A landscape with many peaks, sampled at points; each row gives a point and its height.
A climber steps from a point to the highest of its 6 nearest points, and stops where none of them is higher. Distance is the straight distance between rows; heights are no part of it.
k_385 height 721: [148 116 154 141 102 126 108  95 151 101 140 154 125 145 100]
k_231 height 615: [121 138  73 108 163  98 177 171 124 135 114 134 130 129 102]
k_786 height 621: [171 144 127 133 134 125 109 129 156 107 114 158  78 156 102]
k_86 height 686: [ 95 148 134 164  76 118 115  91 111 117 157 137 166 127 164]
k_778 height 654: [131 111 216 136  95 130  79 129 141 141 160  75 150 149 152]
k_167 height 499: [145 118 209 119  98 143  79 115 110 145 143  48 149 183 167]
k_823 height 746: [103 140 123 143 111  95 152  91  91 112 125 139 144 138 134]
k_275 height 671: [120 141  59 103 177 118 174 177 143 148 119 137 127 124 106]
k_853 height 860: [103 136 108 137 134 103 161 104  72 120 110 129 141 115 134]
k_892 height 675: [ 86 149 112 154 141 120 133  92  63 136 110 113 134  82 152]
k_931 height 408: [ 68 149 121 147 149 148 124 146  74 123 125 109 121  34 101]
k_489 height 426: [ 87 164 116 173 149 139 111 112  61 140 133  86 119  43 138]
k_618 height 778: [114 148  48 103 187 119 165 182 171 154 142 148 102 124 117]
k_671 height 518: [ 85 139 118 136 156 131 135 121  76 133  95 110 136  72 121]
k_849 height 720: [ 93 155 108 163 114 128 127  77  72 140 123 116 145  99 173]
k_685 height 536: [182 125 116 110 116 177 115 135 183 135  89 175  81 173 180]
k_673 height 616: [104 139 133 147  92 110 134  85 108 103 147 148 153 136 139]
k_870 height 516: [144 150  98 128 160  96 146 163 149 118 122 144  79 157  99]
k_136 height 542: [154  97 206 107 105 135  90 108 123 145 152  47 150 182 171]
k_277 height 712: [168  82 184 119 111 142  96 115 162 131 136 124 143 141 123]
k_725 height 567: [136 148  84 126 175  92 148 176 160 131 135 142  70 152 112]
k_3 height 896: [111 137 105 125 128  90 156 110  93 113 113 140 128 143 115]
k_866 height 579: [104 163  56  77 185 165 154 159 159 154 122 148 149  92  92]
k_924 height 669: [131 146  64 119 174 102 169 184 154 146 137 139 106 132 114]
k_126 height 750: [203  68 155 115 105 162 116 135 165 139 115 140 121 154 154]
k_2 height 429: [125 140  94 124 151  86 165 147 116 119 124 139 115 147 104]
k_672 height 552: [ 84 140 119 145 156 126 127 117  68 132 107 102 132  53 130]
k_633 height 583: [167  74 202 110 110 134 109 112 126 145 144  64 146 180 167]
k_420 height 755: [141 110 170 142  88 128 100 102 154  98 150 142 139 142 105]
k_611 height 425: [ 88 135 100 111 164 127 156 150  90 138  89 123 149  89 104]
k_382 height 670: [179 119 138 128 116 137 111 105 165 101 120 161 105 150  95]
k_654 height 571: [184  61 188 108 109 148 112 127 138 150 136 101 139 157 155]
k_522 height 576: [100 145  74  95 173 143 158 166 123 147 101 131 155  99  99]
k_373 height 702: [ 90 141 117 151 110 108 140  83  83 114 131 138 148 118 157]
k_960 height 687: [132 122 146 142  94 111 121  93 135 102 154 151 136 142 112]
k_365 height 648: [110 153  56  97 183 136 168 168 145 152 117 149 141 102 105]
k_139 height 625: [177 145 122 130 142 151 106 121 170 123  96 162  68 161 126]
k_534 height 682: [113 120 204 147  75 126  82 126 145 134 178  98 159 134 144]
k_658 height 691: [145  93 216 124 104 136  85 116 147 136 151  78 158 152 144]
k_69 height 733: [158  90 171 129  96 139  97 105 159 111 139 138 139 145 103]
k_133 height 523: [157 153 106 138 146 100 133 138 147 106 126 150  80 160  95]
k_192 height 9: [201  55 158 110  98 152 148 158 153 138 119 131 102 182 190]
k_68 height 599: [112 164  41  82 188 169 161 151 174 154 133 161 136  94 114]
k_867 height 760: [ 96 146 121 163  97 123 133  78  90 122 138 130 152 121 168]
k_479 height 163: [192  72 136 108  88 163 141 174 172 136 105 153  97 181 183]
k_199 height 407: [ 80 156 118 162 148 141 109 133  69 136 140  97 117  26 114]
k_241 height 667: [ 96 131 156 160  57 118 103 114 128 120 176 127 161 134 160]
k_666 height 331: [190  86 128 112  98 175 126 152 179 140  98 159 102 176 177]
k_936 height 761: [129 105 188 134  88 127  92 115 150 118 162 125 151 133 121]
k_146 height 304: [ 72 149 112 126 154 154 131 154  92 124 104 122 135  39  85]
k_820 height 481: [137 148  86 124 162  84 162 157 128 117 122 134 102 152  96]
k_299 height 591: [166 160 111 132 155 123 120 139 164 114 111 149  55 162 115]
k_267 height 417: [ 86 150  82  92 168 157 143 157 121 139  98 132 157  65  76]
k_755 height 462: [133 133 131 140 110  98 135  95 126  89 138 150 123 153 100]
k_350 height 732: [151  89 200 123 103 137  92 112 154 134 151 106 151 134 132]
k_458 height 505: [ 89 134 112 124 153 116 154 123  69 132  93 120 143  93 130]
k_779 height 871: [107 125 165 150  78 114 103 102 142 106 167 133 154 138 125]

Two climbers start at each pair of points below. Name the first point that both come to, or write none.
k_199 and k_489 => k_853
k_373 and k_146 => k_853
k_820 and k_299 => none
k_849 and k_671 => k_853
k_672 and k_522 => none

Where does a climber stop that starts at each point below?
k_350 => k_779
k_778 => k_779
k_69 => k_779
k_931 => k_3
